Each row is a point on a landscape with many valleys, with its height.
A ball rolls from a point to the lowest of its 2 nearest points, and stops where none of them is lower. Distance is the straight distance between rows; heights are no part of it.
K558: [  4  35  21  36  16 -13   0   3  25 -11 -24   8  19  12  32  26   0   7
 -10  22   1  17 -62  -6]  (h 123)
K655: [ -7  27  10  30  10 -57 -19   9 -13 -26   3 -27  38 -14  21  64  14  -8
 -27   3  24   7 -52   5]  (h 213)
K176: [ -8  18  55   5  11  16 -26   5  58  13 -25  12  13  24  -6  -9 -17  21
   1  50  -7  12 -23   0]  (h 220)
K239: [-32  16  61   3  37 -52 -36  -3   3  -4 -27  -3   7 -18  12  -7  11  -1
 -14   4 -64  15 -42  26]  (h 177)
K940: [ -1   9 -23  15 -42  23  28 -24  -6  -2  70   6 -34   7  -6 -12   8 -13
   8   5 -25 -32  28  17]  (h 547)
K744: [-28   0   5  30 -30   3  31  29  -5   7  22  -4   3  52 -20  19  31   5
 -46 -17  33  29 -23 -35]  (h 351)
K664: [-19   6  25  10  49 -14 -18  17 -26 -20 -31 -18  35 -29  40  -3 -30  19
 -15 -38  11 -16 -34 -20]  (h 119)
K522: [-32  25   6  37 -39  23   2   4   9 -27  64  21  20  25  16 -16 -19  19
  31  -3 -41  -3 -17  14]  (h 593)
K198: [  0  19  56 -14  12 -16 -19   6  15 -27  -1 -10  13 -45 -13   9 -25  40
  -2  24  24   1 -48   6]  (h 182)
K637: [ 37 -34  -5 -61  15   5   5 -14 -35  16   0  22 -20 -23 -21   1  28 -40
  -2  12  20 -32  57  35]  (h 387)
K733: [ 52 -20 -36 -46   3  -2  15  16  -8   3  21  16  11 -17 -25  17  15 -32
  -6  -5  24 -46  69  26]  (h 304)
K915: [-25  10  79  -8  44 -14 -23  -4 -13 -13  -4   2  10 -22   8  -8   6  24
 -20  17  -6   9 -55  16]  (h 129)
K575: [ 14  -1 -37  34 -20 -29  22 -28 -29 -12   1 -48   0  -9 -23  41  48   2
   4   3  61 -40  -3 -37]  (h 555)
K709: [  1 -21  -5 -31  54  14   3 -11 -54   7 -57  17  -4 -13  37 -36 -20  -4
  20 -21 -15  21 -28  -7]  (h 257)
K41: [  1  23   3   0 -50  -1  33   0 -16 -24  52  -1 -14  12 -25  13   5  43
  23  -6   1  15 -59  -1]  (h 314)
K615: [-11  29  48 -22 -24 -10  10   9   8 -50  19 -12 -11 -31 -35  28 -20  11
 -14   2   5   3 -21   3]  (h 232)
K363: [ 26 -26 -29 -13  14  37   4   7  -7  26   2  28  -1  26  19   3  -2 -24
  12   5  -1  11  41   9]  (h 580)
K889: [  8 -33  -1 -49  42  55  -9  29  -6  17 -18  22  35  51 -11   0 -29   3
  -8 -18  21  13  22 -17]  (h 130)
K113: [ 20 -30  -5 -18  -6 -12   6 -49 -51  18  12  -4 -48 -20  12 -17  19  -1
  17   8  -5 -20  23  20]  (h 360)
K877: [-18  32  31  16 -29 -16  13  15   8 -46  49 -14  15 -19 -25   1   2  46
   3 -12  16  -1 -52  -9]  (h 271)
K649: [  5 -34   9 -37  17  -5   2 -24 -56  19   5 -14 -37 -23  -9  11  29 -20
 -15 -16  10 -19  50  16]  (h 410)
K970: [ 10 -11  -6  22 -23   4  33 -32 -36  15  16  16 -49  17  27 -13  33  17
  10  -3 -22  -2  -8   8]  (h 287)
K598: [  6   4 -16 -27 -36  26  22  10 -11 -14  49  32 -15  17 -24  -6 -16  21
  20 -18 -26  20 -19  16]  (h 379)
K856: [ 28   8   5  -5 -13  21  -2  -5  52  10 -16   7 -29 -23 -21  -8 -16  18
   5  40  22 -10  11  -8]  (h 311)
K167: [ 20  43  -5  28   7 -32  24   0 -12 -23 -36 -18   8  -7  27  53   8 -11
  -7  17  32   5 -69 -21]  (h 176)
K677: [ 53   2 -58 -20 -12   3  42 -10  12 -31  33  -8   3 -23 -48   2  12  -3
  28 -12  16 -49  19  -8]  (h 448)
K665: [-29  11  62  -4  18 -12  10   0 -29  -1  -9  -4 -26 -13   8  -3  21   9
 -24  -8 -10  11 -38   3]  (h 174)
K187: [ 33  -9 -21 -41  17 -34 -15 -11   2  13 -53  -6 -29 -38 -12  15   3 -33
  -9  -2 -22  -5  29  18]  (h 483)
K675: [ -5  -3  26  12  17 -37 -25 -19 -13  40 -31 -40 -34 -23  21  11  40 -18
  -8  17  -3 -10  20  15]  (h 431)
K206: [-19  24  48   3  45 -27 -23  19   7 -47 -22  -8  55  -3  22  22 -33  19
 -30 -11 -13   4 -65  -6]  (h 62)
K405: [  9  26 -29  62 -17 -33   1 -18  -1 -15   7 -28  12 -16  18  31  38  -1
   6  29  45 -28 -11 -11]  (h 574)
K853: [  3   7  31 -17 -12  24  -5  14  39   4  -7   4  -6   7 -26  20 -24  10
  -9  26  17  17   3  -5]  (h 264)
K418: [-13   0 -59  68 -17  -6  30 -11 -46  -9  20 -18  17  19  32 -14  43   0
  21 -17  35  -6  -3 -30]  (h 295)
K568: [-29   7  11  45 -34  11 -23  11  30  11  50  12  14  27   3 -12  -5  30
   2   0  -8 -11   0   9]  (h 583)
K562: [ -5  48 -12  17 -54 -26  21   0  29 -50  34 -32  23 -15 -44  26   2  11
  16   6  21  -1 -33  -9]  (h 307)
K563: [ 17 -30 -17 -76  15  -4 -36  10  22  32 -51  26  21  20 -45 -24 -21 -11
   2   7 -21  41  -3   5]  (h 392)
K498: [ 26 -20 -11 -59  17  -3   0   1  -8  23 -39  13 -21  -8 -24   0  -1 -10
  -3   6   1  28   0   8]  (h 449)
K602: [ 14 -23  -6  18   5   3  -7 -40 -31  23   9  12 -14  25  51 -17 -30 -21
  43  40 -24  19  28  23]  (h 191)
K158: [  9 -23 -11   3  26  14   5 -14 -50   8 -16   5   3  18  55  -7 -21   6
  30  -2  -7  18 -14  -2]  (h 259)
K383: [ 22  11 -44 -29 -32  39  29   3  10 -12  77  22  -1  -2 -30 -23 -15 -17
  15   6 -17 -26  35  25]  (h 500)
K785: [-35   6  59   2  43  32  -3   6   3  10 -36   5 -19   3  19  -5  18 -40
 -23  10 -13   5  34  -9]  (h 477)
K354: [-31  -9  21  10  13  46 -14   7  21   7  -7  26  -5  13  12 -21 -13  -6
  -8 -14 -27  -5  48   0]  (h 494)
K150: [-11   3 -13 -28 -15   8 -10  22  -4 -40  51 -28  16 -38 -36  11 -25 -14
  -7 -45   3 -20  54   7]  (h 415)
K243: [ -9 -11   2 -12  27  -5 -12  -3 -42 -22 -29   4  13 -35  31 -28 -44  38
  19 -41 -18   7 -34  -1]  (h 183)
K528: [  7   0 -12  65   0 -13  13 -23 -50  -8  30 -10  15  13  70   4  16  -1
  33  22  27  -4  -8  -1]  (h 254)
K392: [-20   6  13  18 -17  -1  10 -15  -9 -14  11  22 -29 -28  15 -42  -6  38
   6 -31 -47 -11 -25  12]  (h 620)
K824: [ -4  -1   4  -1  18 -12 -29  -7  22  33 -50 -10 -23 -13   9  -3   1 -31
   4  18 -30   5  33  12]  (h 452)
K437: [-17  27 -25   6  -6  -1  12   7   0 -62  27 -33  28 -48 -19   8  -6 -19
  12 -47  10 -25  34 -13]  (h 442)
K222: [-35  43 -25  28   3  -8   3  21  -2 -72  -3 -36  62 -33  -1  22 -15 -33
  11 -38  14   0  12 -19]  (h 460)
K413: [-15  26 -39  44 -38 -12  22  16  34 -36  -7  -6  14   2 -17  22   9 -16
 -22 -14   4   7  12 -27]  (h 495)
K202: [-17  -8 -36  31  -7  36   3  14   6  -6  21  28  10  23  27 -12  -9 -19
   1 -39 -38  -5  49   0]  (h 516)
K927: [ 50  -3 -29 -39 -20   3  31  35  61  -7 -17  48  -5   7 -38  -2 -18   2
 -22  -6 -17  18   3   5]  (h 400)
K466: [-17 -11  20   1   0   0  35  30   8  18 -19  -7 -15  44  -5  13   8  -9
 -59 -24  21  33 -35 -37]  (h 367)
K878: [ 21 -23 -22 -39  16  41  15  54  18  -3   5  42  38  33 -26   5 -22  -4
 -13 -26   8  18  29  -9]  (h 230)
K461: [  2  13 -22  21  -9  -6  12  11  -8 -14 -11 -14   5  -7   9  26   4   2
  -5 -25  17   0  -5 -23]  (h 514)
K22: [ -9  -3   5  20   9  45   6  13  -1  21  -2   2   4  40  18  22   9 -22
  -8   9  37   6  25 -22]  (h 605)
K727: [-46   8  61  11  24 -31 -35  11  26  22 -30  -2   4  27   3 -10  21  -4
 -22   7 -72  20 -16  12]  (h 204)
K516: [ 16  16  27 -28  36  -7  -6 -23 -21   0 -58  -3 -18 -46  16 -19 -12  11
  23  29  13  12 -54  -6]  (h 288)
K656: [  2  -6   0  10  -2   0  -6 -25   6  15 -22  20 -32 -21  21 -51  -6  29
  22   5 -35  -3 -13  12]  (h 638)
K611: [ 51  19 -63  -6  -8   3  22  -7   4 -31   7  -5   1 -23   0  17 -12  -9
  40   2  15 -18   9  -5]  (h 347)
K404: [ 25 -42 -33 -41   8  -8 -13  31  -7  42  -2 -11  13   9 -23  25  -3   6
 -18 -29  31  11  36   6]  (h 9)
K791: [ 15 -17 -41  -7 -17  13  -5  -3  11  26  19  30 -19  15  12 -16 -17 -19
   4  -5 -46  -3  35  32]  (h 548)
K952: [-26 -16  38  15  24 -33  17  30  28  32 -49 -28 -19  28  14 -21  23  -5
 -66 -16   0  21 -35 -38]  (h 382)
K282: [  7  29  17  37  17   3  -5 -14 -25 -13  24  -6  28  14  52  48  19 -17
  20  55  41   3 -33   5]  (h 217)
K799: [ 21  16 -47  -6 -45 -19  45 -19  18 -36  40 -46  12  -9 -81  22  15   1
  33 -15  26 -22 -14 -17]  (h 373)
K554: [-15  23 -26  16 -58  -2   0  11  41 -14  56 -37  15  -1 -53  18  -5  -9
  -3   1  21 -10  27  -6]  (h 344)
K618: [-30 -36   7 -22 -22  15 -49  -6  -6  29  31   5   1  10 -16 -39 -36  33
   7 -10 -15  -7  21  24]  (h 335)
K27: [-25  17  47   6  36  -2 -38  -2  34   7 -52 -10  -8 -25  18   8  -2 -51
 -11  28 -26  -7  50   9]  (h 466)
K788: [-22 -31   6 -42  32  20 -56 -17   6  16 -44  21  11 -13 -11 -58 -20 -18
  14   0 -23   1  40  -2]  (h 677)
K794: [ -8   9 -12  43 -40  15  10  -7   7  10  47   2 -10  27  12   4  19   3
  16  20  15  -9  11   4]  (h 571)
K541: [-25  19  -5  24 -27  10   8 -13 -11 -24  38  20 -16 -12  30 -26 -27   1
  13 -18 -66 -13   2  23]  (h 606)
K411: [ -3  24  52  23  43  -8 -22   0  52  -3 -23  17  32  34  19   1   6  22
 -18  37 -23  12 -66   0]  (h 175)
K170: [  4 -46 -17 -36  21  33 -23  17  -4  30 -12  25  21  30 -11 -36 -27  41
   7 -25   2  15   9  -5]  (h 231)
K393: [  2 -13 -24 -29 -18  49   0  20  13  -7  54  36   8   3 -26 -36 -36  13
  12 -15 -17 -11  29  16]  (h 444)
K923: [  4  -9  10  23  -8  -1 -32 -26  11  44   5  -4 -11  22  31 -11  -4   1
  28  54 -13   1   9  27]  (h 127)
K604: [-18 -34   7 -22  -4  10 -34   6  14  41 -16  12  -5  17 -23 -46 -19  37
  -2 -18 -27  15   4   3]  (h 296)
K364: [  4 -34 -27 -42   5   0 -53 -14  10  48 -12  11  -5 -21 -16 -37 -18 -28
   2   9 -22  -8  55  28]  (h 693)
K580: [-28 -26  16  -1  36  17 -40 -35 -11  22 -37  16   0  -3  29 -72  -5 -17
  32  20 -37  -5  37   1]  (h 666)
K942: [ -3  -1  10 -31   6 -18 -29 -33 -38  -7 -26   4   3 -37  19 -17 -42  20
  42  19 -15  15 -41  22]  (h 241)
K263: [ 44  13 -15 -18  -2  36  17 -14  16 -17   1  16 -27 -25 -13   8  -5  -9
  20  32  30 -27  26  -4]  (h 244)
K782: [ 43 -37 -13 -52   3 -21  29  22  -4   8   1   3  -6  -2 -52  33  30 -15
 -39 -21  31 -23  44   0]  (h 184)
K883: [-27   6 -40  57 -24  21  36  15 -30   1  27  -7  22  51  -5  -7  48   2
  -2  -6  50  15 -17 -36]  (h 328)
K854: [ 32 -21 -16 -50  13   8   6  39  58  14 -45  36  19  22 -32   0 -32  -3
 -25  -1  -8  36   9  -4]  (h 327)
K589: [  3  23  15  -2  -1  35  26  13 -19  -1  11   1  -4  40   7  44   0 -16
   8  22  33  25 -37 -15]  (h 619)
K688: [-11 -15  17  28  33   4 -20 -27   1  27 -38  19 -11   2  48 -78   8  17
  35  28 -38   4 -14   0]  (h 654)
K893: [  4  -9   0  40   1 -51   2 -22  -2  30 -37 -38 -38 -18  11  28  54  -5
 -37 -12  13 -29  16 -14]  (h 412)
K911: [  7  -9 -26  19  -2 -23   6  -4 -46  12   1 -41  -1  -4  20  26  22  11
  -6 -25  48 -11 -12 -22]  (h 533)
K496: [ 17  17  31  24   8  -5 -16 -28   2  22   4 -10 -13   0  38  34  20 -14
  23  75  26  -6  -8  23]  (h 180)
K816: [  6   3 -24 -32 -39 -19   9   9  15 -29  53 -46  12 -22 -67  32  -5 -15
 -14 -29  17 -24  44   0]  (h 381)
K433: [ 27  -1 -48   2 -31  -9  33  25  48  -5 -13  13  -4  24 -26  19   2  10
 -27 -23   1  26  -5 -25]  (h 463)
K118: [-27 -13  39   8 -18  -1  -1  -7 -32  29  34  -3 -31  22   5  -2  30  27
  -5  -5   1   6  -8  15]  (h 223)
K367: [-19  -2  15  38   5 -56  16   8  10  13 -45 -32 -15   0  17  16  40 -10
 -74 -18  12   6 -19 -24]  (h 393)

Where does a ball stop that starts at each point below?
K744 | K923
K649 | K915
K405 | K854
K911 | K854

Call two points neighbours if one is among the 2 nearest of the other. Go from one point of each pair to the other, from neighbour to neighbour, staying as low as possible. Name the highest point that can't be avoided.
K206 / K923 | K158
K263 / K558 | K856
K404 / K877 | K649
